A landscape with many peaks, sampled at points; each row gives a point and its height.
A climber steps from a point to the highest of its 2 nearest points, and stops where none of them is higher. Distance is the straight distance between rows; heights are no part of it.
Zuzuv: [-11  -7 -19   4 -13  -3  -5 -19   3  -6  -5 -17   9  -1   5   9   6  -5
 -12   1   6   1  13  -7  13  -2]  h=5.30
memi: [ -8 -11 -19   2 -17   7   3 -18   1  -8  -1 -13   3  -9   5   6   3 -21
  -9  -1   6   3   8  -6  16 -10]  h=1.07
zezas: [-19  -4 -21   6 -13  -6  -3 -21   2  -7   0 -12  13  -1   3   9  11  -5
 -14  -1   6  -4  11 -10  13   1]  h=5.64
gevun: [-11  -6 -21   4 -12   0   1 -15   0   0   6 -10   4  -8   2   6   9 -23
 -16  -2   8  -1   6  -5  14 -12]  h=1.12
dato: [-14   7  -5   8   9 -25 -11   5  -1  17  13   8  12  11  -7  -6  15  12
 -19 -10   8 -14   2   0  -3  15]  h=5.00
Dud: [-11  -1  -8   2 -12   6   0 -20   3 -18 -11 -11   9   0   7  11  -2   9
   4   5  -3   1   8 -10   8   7]  h=1.38
nibad: [ 24  10  21  -3  22  -2  -2  20   4  11  -9   4 -10   8  -5  -2  -9  19
  17   9  -8  -1  -4   9 -20  -1]  h=3.36
Bodid: [  0   0  -9   6  10 -23 -13   8   3  22  11  -2   4   8  -7  -2  12   3
 -22  -5  11  -6   4   7   1  -1]  h=2.11
kepin: [-24   0   0   2  -7  -1  12   0 -13  -1  21  24   7  -6  -8 -10  13 -13
  -8 -11   0 -11 -15  -5   0   9]  h=4.98
poko: [  1  -7  12  -5  -9  16  18   4  -7 -14   2  18  -6 -10   1  -1 -10  -4
  12   2 -10   3 -15   0   1   1]  h=1.15
Foro: [  7  -1   8  -4  -1  11   5   2   1 -10  -7   1  -6  -2   3   1 -10   5
  13   6  -7   5  -3   1  -3   1]  h=3.30
Tivor: [-23  -5  -8   3 -16   4  13 -12  -8 -11  12  12   9  -8  -3   1   8 -12
  -6  -5   1  -7  -5  -8   8   3]  h=1.22
Suzu: [ 13  11   9   0  11   4  -6  -2   6  -3 -16 -14  -1   6   4   4  -7  19
  19  12  -7   2  10  -1 -10   3]  h=5.18
Lag: [ -6   5   1   0  -7  15   5 -19   2 -23 -15 -11   6  -2   9   9  -7  15
  20  10 -12   1   8 -13   1   8]  h=1.51
vesi: [-13   1   9   1   2  -6   9  13 -12   6  22  29   2  -1 -11 -15   9  -5
  -7 -12  -1 -12 -18   3  -7  12]  h=5.38
siz: [ -7 -12   0  -3 -18  19  17  -7  -6 -17   3   9  -2 -11   4   1  -6 -14
   6   0  -5   4  -9  -3  10  -4]  h=4.94
piv: [  1   5 -25   3   6  -7  -7   2   4  26  17 -10  -5  -8  -5   0  14 -41
 -28  -3  14  -3   1   3  10 -27]  h=4.00
ramun: [ 19 -10   2  -5   1   3  -5  11   4   8  -5  -8 -13   0   4  -2  -8 -11
  -3  -2   6  14   1  12   2 -13]  h=5.60
gep: [ -4  -4   8  -3  -7   9  14   2  -6 -11   4  16  -2  -6   0   0  -6  -1
   7   0  -7  -1 -12  -1   0   4]  h=1.19
pel: [  4   3  -4   1   0  -2 -14 -11   7  -3 -16 -22   4   7   7   9  -3  14
   4   7   1   6  14  -1   2   2]  h=3.26
Kifoz: [  9 -12   4  -6 -10  17   9   4  -1  -8  -3   3 -11  -8   6  -2 -12 -15
   7  -1  -2  12  -6   5   6 -10]  h=3.67
fipur: [-13  -6  -3   1  -9   5  16   3 -11   0  20  21  -1 -11  -6  -7   7 -26
  -6  -6   0  -4 -15   1   5  -5]  h=5.12
Leg: [-22   7  -3   7   5 -17  -4   4  -6  12  19  17  12   6  -8 -13  19   4
 -17 -13   7 -16  -5  -4  -5  17]  h=5.16
gebed: [ 12 -12   3  -3  -4   7   7  13  -2   4   5   8 -12  -6  -1  -5  -6 -17
  -2  -3   1   8  -9  12   3 -13]  h=6.38
dekan: [-25  -5   3   0 -16   9  19  -7 -14 -14  15  24   8 -10  -4  -5   6 -12
   2  -7  -5  -9 -17  -9   4   9]  h=4.99
bisel: [ 23  -7  -2   0  14 -16 -16  20   6  29   2  -9 -11   9  -4  -4   1  -7
 -18  -4  14   7   0  19  -1 -17]  h=4.48
luf: [-20   9   6   4   4 -13   1   1  -7  -1   9  21  13   5  -6  -9   9  16
  -5  -9  -2 -18  -9  -8  -9  26]  h=4.21
mip: [  1   6  14  -2   4   8  11   3  -3 -12  -4  13  -2  -3  -2   0  -9  14
  17   7 -13  -5  -9  -5 -10  10]  h=4.74
zod: [-5 -2 -5  2 -4 -5 -3 -6  2 -3 -1 -3  5  2  1  5  1  6 -6  0  2 -1  4 -1
  4  5]  h=4.54
bes: [  1  -5   3  -7 -14  26   9 -12   1 -24 -12  -8  -4  -7  12   4 -13  -2
  20   5  -7  11   3  -8   7  -2]  h=0.73
Vodu: [-10  -3   3  -1  -9   6  11  -6  -5 -14   2  11   4  -4   1   3  -2   3
   4   0  -5  -3  -7  -5   3   8]  h=1.23
zuf: [ 21   5  13 -10   5  17  -8  -4   7  -8 -21 -24 -11   2  11   0 -12   4
  25   5  -4  20  16  -1  -4  -9]  h=2.92
Rodor: [ 24   8  21  -6  13  16   2   8   5  -4 -16  -7 -13   2   3  -4 -13  10
  29  10 -11   8   5   2 -15  -6]  h=3.62
todib: [  6   4  18  -5   4  12  14   8  -3 -10  -3  16  -6  -4  -2  -1 -11  10
  19   7 -14  -1 -13  -2 -10   6]  h=5.03
vubef: [  3  -1 -11   1  -3  -5 -19 -16   8  -2 -17 -30   6   8   9  10   0  10
  -2   6   5   8  18  -2   7   1]  h=3.00
Vos: [ 17  -6   6  -9  -4  16  -1   1   4  -7 -13 -12 -12  -2   9  -1 -14  -6
  13   2   0  18   5   3   3 -10]  h=2.36
sep: [-15  -3  -6   1 -15   8   8 -18  -2 -19  -4  -1   9  -3   5   9  -1   4
   4   2  -4  -1   2 -10   9   7]  h=1.31
Nute: [ 20  13  11   1  21  -9 -16   9   7  13 -14 -14  -1  13  -1   3  -4  26
  11   9  -2  -1   9   7 -15   1]  h=2.46
lod: [-10   1 -16   5  -6 -12 -13 -18   6  -3  -8 -18  14   6   5  11   7  12
 -10   3   4  -2  15  -6   9   6]  h=5.79
fel: [ 18   7  15  -8   5  21  -1  -6   5 -14 -20 -20  -9  -1  10   0 -12   6
  31   8 -10  14  14  -5  -6  -7]  h=3.15
lemeg: [ 4  5 11 -1  8 -3  3  9 -1 -1  0 12 -1  3 -4  0 -5 15  6  3 -6 -4 -8  2
 -9  9]  h=2.77
Besi: [  5  12  10   2   7  10   3 -10   3 -14 -16  -9   2   0   3   4  -7  21
  28  15 -16  -3   9  -9 -11   6]  h=0.41
Tozip: [  2   4   2   0  -1   4  -2  -7   4  -9 -11 -10   2   3   5   7  -6  14
   9   7  -5   2   6  -3  -1   5]  h=5.53
Nogon: [ -6   2  -2   3   1 -10  -3   0   0   1   4   4   7   5  -3   2   3  11
  -7  -2   1  -6   0   0   0   9]  h=4.82
mubut: [ -2   5  -6   3  -1  -5 -12 -13   6  -5 -13 -18   9   8   6  10  -1  18
   2   7  -1   0  13  -4   2   7]  h=3.49
vudon: [ 15 -10   3  -4  -2   5   1  11   2   5  -1  -1 -12  -2   2  -4  -8 -13
  -3  -2   3  11  -4  11   2 -12]  h=5.97
zuz: [ 23   8  20  -7  10  19   1   3   4  -9 -19 -14 -11   0   6  -3 -12   8
  32   9 -11  11  10  -1 -13  -7]  h=3.39
rin: [-18  -8   4  -2 -17  13  21  -7 -13 -16  11  22   3 -12  -2  -2   1 -13
   4  -4  -6  -5 -17  -6   6   4]  h=4.96
reduf: [ 11  -6  -7   2   9 -15  -8  16   3  25  12   0  -7   3  -7  -5   7 -13
 -21  -5  11   1  -2  15   0 -15]  h=4.33
gezu: [-17   2   4   2  -2  -6   7   2  -8  -3  13  21   8   0  -7  -6   7   3
  -5  -8  -1 -12 -11  -4  -3  15]  h=4.06
Ziba: [  1  10  12   1  15 -15  -2  15  -3   9   6  18   2   8  -8  -5   1  21
  -1  -3  -3 -12  -9   2 -13  16]  h=4.55
zop: [  2 -15 -12  -5 -19  17   3 -15   2 -14  -8 -16  -6 -10  12   3  -7 -23
   0  -2   5  13   8  -6  16 -14]  h=0.98
Zezed: [-14  12   7   3   9 -15  -2   2  -4  -1   4  17  12   7  -6  -5   6  24
  -1  -5  -4 -18  -6  -8 -11  26]  h=4.32
Nerin: [ -4  -9  -6  -1 -13  10   6  -8  -1 -11  -2  -3  -1  -5   5   3  -4  -8
   0   1   1   5   1  -2   9  -4]  h=4.01
kezup: [ 19   1  21  -7   6  15  11  17   0  -4  -6  11 -15  -3   0  -5 -15   3
  20   6 -10   7 -11   6 -11  -4]  h=4.16
zepip: [ -6  -5   2   0  -5   1   9   6  -6  -1  11  15  -1  -4  -4  -3   1  -7
  -4  -4  -1  -3 -11   3   2   1]  h=5.39
limim: [ -2  11  13   0   9   3   9   0  -3 -12  -5  13   3  -1  -4   1  -6  22
  21   9 -15 -10  -6  -9 -13  14]  h=4.43
Panar: [ -7  -2 -19   6  -2 -18 -15 -10   6  10   1 -16  10   5   0   7  12   0
 -21  -1  11  -3  13  -1   9  -2]  h=1.97
res: [ 9 -3  4 -1  3 -3 -2  9  2  5  0  1 -5  3 -1  1 -4  4 -3  1  1  3 -2  8
 -2 -1]  h=3.09
nazus: [ 23  -1  15  -7   6  11  -1  13   5   2 -11  -5 -15   2   4  -2 -14   1
  15   4  -3  14   0   9  -7  -9]  h=4.36
zogel: [  4  -5  18  -7  -7  19  21   9  -7 -14   1  22 -10 -10   1  -4 -13  -4
  18   3 -13   3 -20   0  -3   1]  h=1.11
fisaf: [ 27 -12  -1  -5   7  -5  -9  18   6  22  -2 -11 -17   1   0  -7  -5 -23
 -13  -7  12  16   0  19   2 -25]  h=4.69
gade: [ 19  14  18   0  24  -6  -3  15   2   9  -9   4  -4   9  -6  -1  -5  25
  17  10  -9  -7  -1   4 -21   5]  h=3.21
fek: [ -9 -10   2  -2 -16  16  19  -4  -9 -14   8  16  -1 -11   0  -1  -3 -15
   4  -2  -5   0 -13  -3   8  -2]  h=5.05
buti: [  5 -10   8  -9 -15  28  15  -3  -3 -21  -8   3  -9 -10   9  -1 -16  -9
  20   3  -8  11  -6  -4   6  -5]  h=4.49
pog: [ 29 -13   6 -12   2   8  -7  12   7   8 -12 -14 -20  -2   8  -6 -14 -23
   3  -7   9  27   4  13   4 -24]  h=4.92
tenag: [ 30  -2  16 -12   8  11  -9  12   7   5 -16 -16 -18   4   7  -4 -16  -6
  16  -1   3  25   7  10  -5 -16]  h=5.27
sebo: [ 20   5  17  -5  10  11   0  10   5   0 -13  -6 -12   2   2  -1 -12   9
  20   8  -7   9   2   5 -12  -4]  h=3.91
Lilo: [ 28 -14   0  -9   3   1  -9  13   6  16  -7 -15 -19  -2   5  -6  -9 -27
  -6  -8  12  21   4  15   5 -27]  h=4.78
baved: [ -8  -1  11  -1   0  -3  11  13 -11   2  17  28  -1  -3  -8 -10   4  -5
  -4  -8  -2  -8 -19   4  -5   8]  h=5.46
gulit: [-11   7  -8   5  -4  -6  -7 -18   4 -10 -11 -13  14   6   6  11   2  19
   1   6  -3  -4  12  -8   3  13]  h=3.73
teriz: [ -5  -9   1  -1 -10   7  14   4  -8  -3  14  18  -4 -10  -3  -5   0 -18
  -2  -4  -2   0 -13   5   4  -5]  h=5.23
Vipeg: [ 16   4   6   2  18 -19 -16  19   5  23   0  -1  -3  14  -5   0   1  18
  -9   0   7  -1  -1  14  -8   0]  h=2.25
pud: [  9 -10   8  -4  -4   8  11  15  -4   2   8  15 -11  -7  -2  -7  -6 -15
   0  -3  -2   6 -15  12   1  -8]  h=6.09
Mik: [-12  -4  -8   3  -9  -2   5  -6  -3  -3   8   5   5  -3  -2   2   6  -6
  -9  -4   2  -3  -1  -2   6   2]  h=4.38
dobos: [ 14  -8   4 -10  -8  20   0  -5   4 -13 -14 -16 -11  -4  12   0 -15 -10
  15   0   0  21   8  -1   7 -11]  h=2.16
Gifog: [  4  11  14   0  14  -6   2  10  -1   1  -2  14   0   5  -6  -1  -5  22
  11   5  -9  -9  -8  -1 -15  13]  h=2.91
bamab: [ -1   1 -25   2   0  -4  -5  -5   3  18  12 -15  -4 -10  -2   2  12 -39
 -25  -3  13  -1   4   1  12 -25]  h=3.97
Fulu: [-18   2 -15   8  -3 -17  -7 -10   1   5   7  -3  15   5  -3   3  15   5
 -18  -5   7 -10   8  -5   6   8]  h=5.67
Vid: [-25  -5  -9   3 -18   6  12 -18  -7 -17   6   8  13  -7   0   5   7  -6
  -3  -3  -1  -6  -2 -12  10   7]  h=1.24
Gikos: [ -1 -10  -3  -7 -19  25   7 -16   1 -23 -12 -11  -3  -9  14   4 -12  -9
  14   2  -2  14   6  -9  13  -5]  h=0.82
duvi: [-30   2  -6   3  -7  -1  11  -3 -13   1  23  22  10  -7  -9 -11  18 -18
 -10 -11   2 -12 -13  -8   1   8]  h=4.93
neku: [ -4   7 -14   4  13 -15  -4  16  -2  31  28  10  -4  -2 -12 -11  19 -28
 -25  -8  11  -7  -8   8   1 -14]  h=4.14
dused: [ -3   1 -12   7   7 -23 -16   1   4  18   7  -7   7   9  -4   2  12   6
 -21  -4  12  -6   9   4   4   1]  h=2.06
vato: [  4  13   8   3  12  -5  -3   0   2  -3  -9  -1   4   7  -1   4  -4  26
  13   9  -9  -7   3  -3 -12  11]  h=4.53
nozu: [ 24   0   4  -3  14 -10 -22  10   9  18 -14 -22  -8  12   2   2  -5   9
  -2   2  10  13   9  14  -4 -10]  h=3.54
sirig: [  8  -4  -4   2   5 -12  -9   8   4  14   3  -4  -3   5  -3   1   2   0
 -13  -2   8   2   2  10   1  -5]  h=4.03
Zave: [  4  10   8   2  17 -18  -8  14   0  14   4  10   3  11  -7  -2   2  23
  -4  -2   1 -10  -4   5 -11  13]  h=4.67
vunu: [-17  -4   2   1  -8   2  14   3 -12  -2  20  24   3  -8  -8  -9   9 -15
  -5  -9  -1  -7 -17  -1   1   5]  h=5.04
Bural: [-9  7  3  2  0 -3  2 -5 -1 -9 -2  6  8  2 -1  5 -1 17  4  3 -6 -8 -2 -6
 -3 15]  h=5.73
siro: [  6  -7  12  -4  -3   8  14  15  -6  -2   7  20  -9  -6  -3  -6  -7  -8
   4  -2  -6   2 -17   8  -2  -2]  h=5.82
Led: [ -2 -11   2  -5 -17  22  16  -7  -4 -19  -3   5  -5 -10   7   1 -10 -11
  11   2  -6   7  -6  -4   9  -4]  h=4.77
namog: [ -1  -8 -20   4  -7  -7 -10 -12   5   5  -2 -20   1  -2   3   6   7 -16
 -18  -1  11   3  12  -1  13 -12]  h=1.86
Tepu: [ 10 -12   8 -11 -14  29  12  -1  -1 -18  -9  -1 -13 -11  11  -3 -18 -15
  18   0  -6  17  -3  -1   8 -11]  h=4.19
rir: [ -2   4   9  -2  -5  19  12 -10  -1 -23 -11   1   0  -6   6   5 -10  12
  25  10 -15   0  -1 -12  -3   7]  h=0.62
Sigi: [-22   1 -24   5  -9   0   6 -12  -4   5  17   1   7 -11  -4   2  16 -31
 -17  -4   7  -6   0  -9  12 -11]  h=1.16
Vom: [ 12  12  11   2  15   0  -5   1   5  -1 -14  -9   0   6   1   3  -6  24
  19  12 -10  -3   7  -1 -14   5]  h=4.89
lev: [  7   5  12  -4   0  19   9  -4   0 -18 -13  -2  -5  -4   5   2 -12  11
  26  11 -14   3   1  -7  -6   3]  h=0.56
Zun: [ -7  -9  -7   1 -13   7   9  -7  -3  -7   5   3   0  -7   1   2   0 -12
  -4  -1   1   1  -2  -2   8  -4]  h=4.17
zunak: [-19   6   0   6   7 -16  -1  11  -8  16  23  21   7   5 -11 -17  19  -3
 -17 -14   7 -15 -10   0  -7  14]  h=5.24
Tik: [-12   5  -2   2  -9   9   5 -20   1 -22 -12  -7  10  -1   7  11  -4  15
  13   8 -10  -3   6 -13   3  11]  h=1.46
nuvam: [ -1  -8 -19   2 -10  -6 -15 -18   7  -1 -12 -29   4   1   9   9   3  -5
 -12   1   9   7  18  -4  13  -6]  h=2.70
mufif: [ 12   2  22  -6   5  15  16  15  -4  -9  -4  18 -11  -6  -1  -4 -14   5
  24   8 -15   2 -16   1 -12   1]  h=4.63
gata: [ -7   6  -2   7  11 -24 -12   7   1  16   9   6   9  12  -6  -3  11  17
 -16  -7   7 -12   1   3  -4  13]  h=4.91
Migo: [  0  -5  -8   2  -1  -8  -6   0   2   5   3  -5   2   3  -1   3   3  -1
 -12  -1   6   1   4   4   4  -2]  h=4.24
lisas: [ 8 -1  2  0  4 -4 -7  4  4  4 -4 -5 -2  5  1  4 -5  9 -2  3  2  3  3  5
 -2  1]  h=2.93
rapok: [ -7  -5 -11   2 -10  -1  -3 -12   3  -5  -3 -10   6   0   4   7   2  -1
  -8   1   4   1   8  -3   9   0]  h=4.90
fepuf: [-22   8  -3   8   5 -21  -6   1  -4  10  13  13  15   8  -7  -9  17  11
 -17 -12   6 -17  -1  -5  -4  21]  h=5.09
vifum: [ 13  -2   6 -10  -5  21  -4  -9   5 -16 -18 -22  -8  -2  13   2 -14  -3
  21   3  -3  20  14  -5   4  -8]  h=1.93
tanov: [ -1  -3 -22   3  -4   0   0  -5   1  12  11  -9  -4 -11  -1   1   9 -37
 -21  -2  10   0   2   1  12 -22]  h=3.93
pivi: [ -4   6 -18   5  11 -15  -6  10   1  30  24   3  -2  -2 -10  -6  19 -27
 -26  -7  12  -6  -3   6   3 -16]  h=4.09
fupel: [ 24   7  22  -5  17   4   2  21   3   6  -8   7 -12   4  -4  -4 -12  13
  18   8  -9   2  -6   9 -18  -2]  h=3.52
filu: [-13   3 -11   7   6 -19  -6   5  -2  19  19   7   7   4  -9  -7  18  -6
 -23  -9  10 -10   0   2   1   2]  h=5.25
kez: [12 -5  8 -2  3  0  3 16  0  6  2  7 -9  1 -3 -3 -6 -1 -1  0  0  4 -8 11
 -4 -4]  h=3.25
tedi: [  6  -3 -10   3   7 -11  -3  15   0  25  18   5  -7  -2  -8  -7  10 -24
 -21  -6  10  -1  -5  12   2 -17]  h=4.25
Rig: [  0  10   3   5  16 -24 -13  11   2  17   5   6   7  14  -6  -2   6  25
 -10  -4   4 -12   0   4  -8  14]  h=4.80
redof: [  3   0  -8   2   9 -12   0  18  -3  27  24  14  -6  -2 -11 -11  13 -26
 -20  -8   8  -3 -10  12   0 -15]  h=4.20
zed: [ -9   2  -1   4   3 -14  -2   4  -2   7  10  10   6   5  -6  -2   7   7
 -11  -6   4  -8  -3   2  -2   9]  h=5.01
Lus: [  2   6   3  -2  -4  16   0 -16   5 -19 -18 -18   1  -1  11   7  -8  12
  22  11 -10   6  12 -10   0   3]  h=1.60
seled: [-20  -4 -10   3 -17   5   7 -19  -3 -17   0   1  11  -4   3   8   4   0
  -3   0   0  -4   3 -10  10   7]  h=1.28
kipa: [ -7  -8 -26   4 -12  -3  -8 -20   5   0  -3 -24   5  -6   5   9   9 -20
 -19  -1  11   2  15  -7  16 -13]  h=1.80
Bilod: [ 18  -1   7  -8   2  12  -8  -1   7  -4 -17 -20 -10   3   9   1 -12   1
  15   3   0  18  11   2   0  -8]  h=2.64
lado: [-14   1 -13   6  -6 -12  -7 -15   3  -4  -3  -8  14   5   2   9   7  11
 -10   0   4  -6  10  -6   7  10]  h=5.59
dabu: [ 15   0   2   2  15 -20 -15  18   5  25   4  -3  -4  12  -6  -1   2   9
 -15  -3  10   0   1  15  -4  -5]  h=2.20
fudus: [-35   4 -11   6  -9  -3   7  -8 -11   1  21  17  14  -5  -9  -9  21 -16
 -13 -11   4 -14  -7 -11   3   9]  h=4.85
mal: [  8  -7   5  -4  -6  11   5   3   0  -6  -5   0  -8  -3   4   0 -10  -4
   6   2  -2   8  -3   4   2  -4]  h=3.40
zad: [  2  14   4   4   6   5  -4 -15   4 -13 -19 -17   8   3   6   8  -4  25
  22  14 -13  -3  15 -10  -7   9]  h=0.36
mikos: [  5   1  -2   4  12 -22 -13  13   4  22   7   0   2  11  -6  -1   7  10
 -17  -5   9  -5   2  10  -2   1]  h=2.15
Rovod: [  1  -8 -10   2  -4  -3   0   2   0   8   9  -1  -3  -4  -2  -1   4 -17
 -14  -3   7   2   0   6   6 -11]  h=3.84
Kota: [-16   3 -14   8   1 -21 -10  -5   1  12  11  -1  13   6  -5   0  17   3
 -22  -7  10 -11   8  -3   4   6]  h=5.50
Rivu: [ 15   8   6   1  14  -8 -13   7   7   9 -10 -12  -1  11   0   4  -4  21
   5   7   0   1   6   7  -8   2]  h=2.58
naf: [ -4 -14 -19   0 -18  11   2 -19   1  -9  -4 -17  -1 -11   9   5   0 -26
  -7  -2   7   7   9  -7  18 -15]  h=1.03
ponap: [  8   1   4  -6  -5  19  -3 -13   5 -17 -18 -22  -4   0  12   5 -11   4
  20   7  -5  15  14  -7   2  -3]  h=1.75
zekas: [-25   0 -18   5 -10   0   9 -10  -8   1  19   9   8 -10  -6  -1  16 -26
 -14  -6   5  -8  -3  -8  10  -5]  h=1.18
rabi: [ 10  15  16   2  23  -9  -2  11   0   5  -5  10   0   7  -7  -1  -4  28
  16   9 -10 -11  -3   0 -21  11]  h=3.07
Tegul: [-16   4 -16   8   4 -20  -9  -2   0  17  17   2  10   4  -7  -3  20  -5
 -23  -8  11 -10   5  -2   4   2]  h=5.36
pomup: [  3 -13  -6  -7 -19  22   5 -15   1 -19 -11 -14  -6 -10  13   2 -11 -18
   9  -1   1  16   7  -7  15 -10]  h=0.90
nafed: [ 18  -3  22  -8   3  14  15  23  -3  -2  -1  20 -16  -6  -1  -7 -15  -3
  16   2 -10   7 -19  10  -9  -6]  h=3.83
Sar: [ 10   3   1   1   7  -7 -12   3   6   6  -9 -12   0   9   2   5  -4  14
   0   5   2   3   7   6  -3   2]  h=2.75
Sonep: [ 19  13  12   2  24 -14 -13  15   6  17  -9  -4  -1  14  -5   2  -4  28
   7   7  -1  -5   3   8 -17   4]  h=2.38
raleg: [ -3  -4  10  -2  -4   2  13  12  -9  -2  13  24  -4  -5  -6  -6  -1  -6
   0  -5  -5  -3 -18   5  -2   4]  h=5.58
muvi: [ 11  11  13  -1   7  14   2  -9   3 -14 -19 -14  -2  -1   5   2  -8  17
  31  14 -15   2  12  -8 -12   2]  h=0.45
lon: [-23  -4 -13   4 -12   2  10 -10  -8  -4  16  10   8  -8  -4   0  12 -18
 -10  -5   3  -7  -4  -7   9  -1]  h=1.20
pak: [-10  -3   0  -1 -12  10  10 -11  -3 -18  -3   4   4  -4   4   6  -5   5
   7   3  -6  -1  -3  -7   5   7]  h=1.27
kif: [  5 -10  -7   0  -6   1   0   0   2   3   1  -5  -5  -3   2   1  -1 -13
  -8  -1   6   6   1   5   7  -9]  h=3.98
gibo: [ -9   1  -6   6   5 -16  -4   6  -2  14  16   9   5   4  -8  -5  13  -2
 -18  -9   7  -8  -2   3   0   4]  h=5.15
pesap: [ 19   8  11   0  23 -16 -15  20   6  21  -5  -2  -3  14  -5   1  -3  23
   0   4   3  -2   0  13 -13   1]  h=2.31
vuve: [-19   6   8   2   3 -10   4   6 -10   2  15  26   8   3  -9 -12  10   8
  -6 -11  -1 -17 -14  -4  -9  22]  h=4.13
pomuk: [-24   2   3   1  -9   1  12  -9  -9 -16   6  19  12  -3  -3  -1   5   6
   2  -5  -5 -12 -10 -12   0  18]  h=5.13
nupe: [ -2   4   4   0   0   3   3  -4   0 -10  -6   2   3   1   2   5  -5  15
   9   6  -7  -3  -1  -4  -3   9]  h=6.17
Mumik: [-16  -2 -25   4 -10   0   3 -13  -2   4  12  -6   5 -11  -1   5  14 -30
 -18  -3   9  -5   4  -7  13 -14]  h=1.14
ger: [ 12 -15   3  -9 -14  23  10   3  -1 -11  -6  -1 -13 -11  10  -4 -15 -22
  10  -2  -1  17  -3   3   9 -14]  h=3.90
samo: [ 21  -4  20  -7   6   7   9  26  -1   7  -1  15 -16   0  -3  -7 -13  -2
   9   1  -6   7 -15  14  -9  -7]  h=3.58
zem: [  1  -4 -15   0  -8  -5 -19 -20   8  -4 -17 -33   5   5  11  10   1   2
  -6   4   8  10  20  -5  12  -3]  h=2.83
vuv: [  1  -8 -16   2  -5   0   1  -2   1   9   9  -5  -4  -8  -1   0   6 -28
 -16  -3   9   2   1   4  10 -18]  h=3.88
vev: [-35   6 -16   8  -6  -9   2 -11  -7   3  17  11  18  -1  -7  -7  23 -10
 -18 -11   7 -15   0 -12   4  12]  h=4.75
rigis: [ 14   3  13  -4   5  12   3   6   3  -6 -11  -2  -8   0   3   1 -12  10
  18   7  -8   6  -1   2  -8  -1]  h=3.59
Tiper: [ 24   5  24  -7  13  12   8  19   1   0  -9   9 -15   0  -2  -5 -14   8
  24   8 -12   5  -8   7 -17  -5]  h=3.82
tum: [-17  -2 -10   5  -7  -7   2  -8  -3  -1  10   6   9  -1  -3   1  11  -3
 -13  -5   4  -7   1  -4   6   5]  h=4.50
gopap: [ 12   7  15  -4   4  21   7  -6   2 -17 -16  -8  -6  -4   6   0 -11  12
  32  12 -15   4   7  -8 -10  -1]  h=0.50
lem: [ 28  -3  16  -9   9   8  -6  17   6   8 -12 -10 -18   5   4  -4 -14  -3
  11   1   1  19   2  13  -7 -14]  h=4.84
vabom: [ 16  -7  -2   0   7 -10 -14   9   6  16  -3 -13  -7   6  -1   0  -2  -2
 -12  -1   9   7   4  13   1 -10]  h=3.86
sav: [ -1  16   8   3  11  -3   1  -6   1  -8 -10   1   8   4  -1   5  -3  28
  18  11 -13 -11   4  -9 -13  15]  h=4.29
Pakeg: [ -7  11  10   3  13 -16  -2   9  -4   6   6  19   7   8  -7  -6   5  23
  -1  -5  -3 -16  -9  -3 -13  22]  h=4.44
Sizit: [ 19  -3  -1  -1  10 -11 -19   8   8  16 -10 -18  -6  11   1   3  -4   6
  -7   1   9  10   8  12  -1  -8]  h=3.68
soga: [  0   5 -22   4  10 -13  -8   7   3  29  20  -4  -3  -5  -7  -3  17 -33
 -29  -4  14  -5   0   5   7 -22]  h=4.04
vaz: [ 16  -6  -5   2  12 -18 -13  18   5  28   8  -5  -7   8  -6  -4   5  -8
 -21  -5  13   2   0  17   0 -15]  h=4.40
tek: [ -5  15  10   3   9  -1   6  -6  -2 -13  -7   9   8   0  -2   3  -4  27
  22  10 -16 -12  -1 -12 -14  17]  h=4.18
peguf: [-27   3 -12   7  -7 -11   1 -10  -5   0  13   8  15   0  -6  -2  17  -3
 -15  -9   6 -12   1  -9   4  11]  h=4.64
Bido: [-18   9   2   3  -1  -6   3  -8  -4 -12   0  12  14   3  -2   2   3  19
   3  -1  -7 -13  -3 -11  -4  22]  h=5.44
gival: [-14   4   5   3   7 -13   2  15  -9  15  23  26   3   2 -12 -17  15  -3
 -13 -14   3 -13 -15   3  -8  12]  h=5.29
tuzug: [ 23 -10   4  -8   2   7  -8   8   6   6 -12 -15 -15   2   7  -3 -12 -13
   3  -3   7  21   6  10   3 -17]  h=5.19
mak: [  3 -11  -9  -1 -11   7   0  -6   2  -4  -3 -10  -4  -5   5   3  -3 -13
  -4   0   4   8   4   1   9  -9]  h=3.79
Mim: [ 17  -2  15  -4   8   1   4  23   0   8   2  14 -12   1  -4  -5  -8   1
   3   0  -3   4 -13  13  -8  -4]  h=3.41
mulag: [ -9  -1 -15   4  -9  -6 -11 -21   6  -8 -13 -22  12   5   8  12   3  10
  -6   5   3   1  16  -7  10   5]  h=6.30
bege: [ -4  -2   4  -4 -12  22  12 -12  -1 -24 -10  -1   0  -7   8   5 -11   4
  19   7 -10   5  -1 -10   5   3]  h=0.67
Melop: [-25  -1   4   0 -11   4  15  -8 -12 -15  11  23  10  -6  -5  -3   6  -1
   1  -7  -5 -11 -15 -10   1  16]  h=5.06
busat: [-16  -1 -17   6  -8 -12  -6 -15   2  -1   3  -8  13   2   1   7  11   0
 -16  -2   7  -6  11  -6   9   4]  h=5.99
Ludo: [-12  13  -3   6   2  -7  -5 -16   3 -12 -12  -7  16   6   3  10   1  27
   8   7  -8  -9  10 -11  -2  17]  h=3.92
Bunim: [ -5  -5 -19   5  -5 -11 -10 -10   5   7   2 -16   5   0   1   6   9 -10
 -19  -1  10  -1  11   0  10  -8]  h=1.90
Pinez: [ -7   0 -19   8   3 -23 -17  -7   5  16   5 -14  10   6  -2   4  15   1
 -24  -2  12  -6  13   0   7  -2]  h=2.01
Vebos: [  9   5   4  -2   3   8  -7  -7   6  -8 -17 -18  -2   4   7   6  -8  13
  15   9  -5   7  11  -2  -3   1]  h=5.86
pabeg: [ -7  13   1   5   5  -3  -3 -12   2 -11 -12  -5  12   5   2   8  -2  27
  13   9 -11  -9   7 -10  -6  16]  h=4.05
Pume: [ 0  1  8 -1  2 -2  5  8 -3 -1  4 13 -1  1 -4 -1 -3  8  1 -1 -3 -3 -9  3
 -5  8]  h=2.68
kelif: [ 26 -10   0  -3  11 -10 -14  19   7  25  -2 -11 -15   5  -2  -5  -4 -13
 -13  -5  13  13   1  19   0 -21]  h=4.60
nek: [-24   5   0   3  -7  -5   5 -11  -6 -12   5  14  15   1  -3   0   7  12
  -2  -5  -3 -13  -5 -12   0  21]  h=5.26

Where does a climber stop that starts at each point below?
zed => busat
Gikos => sep
tanov => gebed
mal => fek
reduf => gebed
Melop => nupe
dobos => sebo
vabom => busat
Besi => sep
Dud => sebo

Call two points neighbours if one is among the 2 nearest of the other. Go from one point of each pair to the other, from neighbour to neighbour, staying as high as possible. Name the lowest point that can't be avoided.
tenag and Vebos => Foro
nupe and Vebos => Tozip
nupe and todib => tek
kif and raleg => Rovod
mulag and busat => lado
nupe and fek => rin
